Each row is a point on a tangle of strands that fork and nearly touch. The rows are in no order.
(in the rows, 128 means zero)
Points whose rows are less than 42 apart are linked; no others are. Some points are linked to none.
k_106: [131  29 147 105 131 106 130 157 127]
k_254: [104 100 144  74 152  94  91 135 107]
k_699: [ 78 152 107 158  69 126 106 128 129]
k_73: [154 140 153 130 176 159 163  92 148]
k_473: [150 142 123 135 151 157  77 111 140]
k_530: [155 157  96 158 101 110 158 169  95]
k_631: [105  78 157  74 140  98 154 139 133]
k_951: [ 84 185 115 134  53 136 119 141 138]
k_8: [171 151 100 164 107 115 143 170  94]
k_529: [169 142 159 126 165 153 176 132 141]
k_715: [149 138 167 107 178 158 166  90 153]
k_796: [186 149 107 154 113 125 133 181  87]
k_812: [198 151 123 136 119 138 120 183  92]
k_971: [141 136 121 137 150 166  61  97 148]
k_705: [120  36 151 104 137 102 143 145 130]
k_70: [122 171  90 154  91 108 161 145 116]
k_993: [108 160  94 161  99 114 157 127 124]
k_431: [134 148 111 171 131 123 188 116 125]
k_134: [137 171  90 152  93 104 171 158 107]
k_287: [160 143 159 108 164 154 159 133 141]
k_672: [110 106 172  63 150 118 178 118 151]
k_982: [ 80 180 107 141  74 131 149 114 146]
k_241: [106 144 101 171 120 124 170  84 138]
k_684: [112 125 138  69 155 108  74 125 113]
k_323: [121 151 104 169 126 120 183 101 132]
k_396: [113 120 174  67 164 129 175 109 153]
k_395: [108 126 110 186 127 147 121  75 146]
k_674: [150 137 142 145 172 160 147  79 149]
k_445: [134 140  94 171 100 125 112 141 112]
k_161: [126 138 149  76 165 132 103 117 131]
k_393: [ 90 165  99 154  88 119 160 109 139]
k_379: [115 141  94 175  95 124 116 128 122]
k_299: [171 142 111 155 124 145  93 151 111]
k_385: [137 145 127  93 149 141  50 120 126]
k_130: [122  52 147  98 136  90 101 158  98]
k_777: [162 148 146  87 150 137 108 151 123]
k_923: [107  95 166  67 144 108 165 133 139]
k_698: [ 68 167 117 143  71 137 133 107 148]
k_63: [ 88 123 106 184  92 137  80 110 133]
k_734: [145 146 133  97 154 144  69 127 125]
k_460: [143  34 137  96 104 100 155 179 134]
k_29: [ 94 126 106 183 110 140 119  83 145]
k_863: [131 127 114 166 135 165  65  99 145]
k_980: [120 128 159  70 161 126 122 128 132]
k_974: [129  55 147  87 124  89 110 170  98]
k_766: [137 145 143  87 163 139  90 116 134]
k_785: [164 141 133 159 148 133 194 137 125]
k_845: [169 146 116 141 133 148  79 143 120]
k_853: [ 87 144  98 169  87 124 121 114 133]
k_94: [153 146 117 167 140 120 202 133 123]
k_944: [129 112 152  59 129  98 111 168 100]
k_488: [159 140  95 166 111 131 102 153 106]
k_520: [160 148 127 124 148 151  77 129 129]
k_115: [107  70 146  91 150  86  92 138  95]
k_405: [129 129 115 174 143 152 131  78 149]
k_897: [ 87 158 102 158  98 124 164  92 145]
k_411: [143  44 140  93 101  93 140 185 117]
k_444: [149 141 165  87 161 145 148 135 139]
k_285: [120 125 107 182 123 152  86 102 141]
k_686: [ 79 138 108 170  88 134 125  97 139]
k_810: [118 135 128  79 150 122  49 119 116]
k_577: [ 73 168 114 143  55 131 106 136 130]
k_565: [134 133 177  79 172 142 169  97 154]
k_763: [137  46 143  93 106  93 124 185 103]
k_470: [171 142 142 146 157 146 175 137 131]
k_199: [145 135 121 165 155 153 147  87 144]
k_141: [135 133 163  70 154 126 139 143 132]
k_888: [107  57 155  90 144  96 147 138 127]
k_655: [104 116 108 186 108 149  80 104 134]

Follow the links from the first point to the second, and from the first to the third. Name the last point that the two ways share.
k_951, k_29, k_299 | k_853
k_577, k_299, k_395 | k_853
k_971, k_488, k_141 | k_520

A fork is a point with three links, a tip a point with one. Leave the first point through the second and follow the links. Name the first fork or tip that comes.
k_130, k_115 | k_734
k_379, k_445 | k_520
k_70, k_134 | k_812
k_971, k_863 | k_63
k_94, k_431 | k_393

Name the points in between on the shortest way along the links from the first point to the second, in order.
k_530, k_897 | k_134, k_70, k_993, k_393
k_141, k_971 | k_980, k_161, k_766, k_734, k_520, k_473
k_285, k_810 | k_863, k_971, k_473, k_520, k_734, k_385
k_982, k_241 | k_393, k_897
k_73, k_853 | k_674, k_199, k_405, k_395, k_29, k_686
k_888, k_715 | k_631, k_923, k_672, k_396, k_565
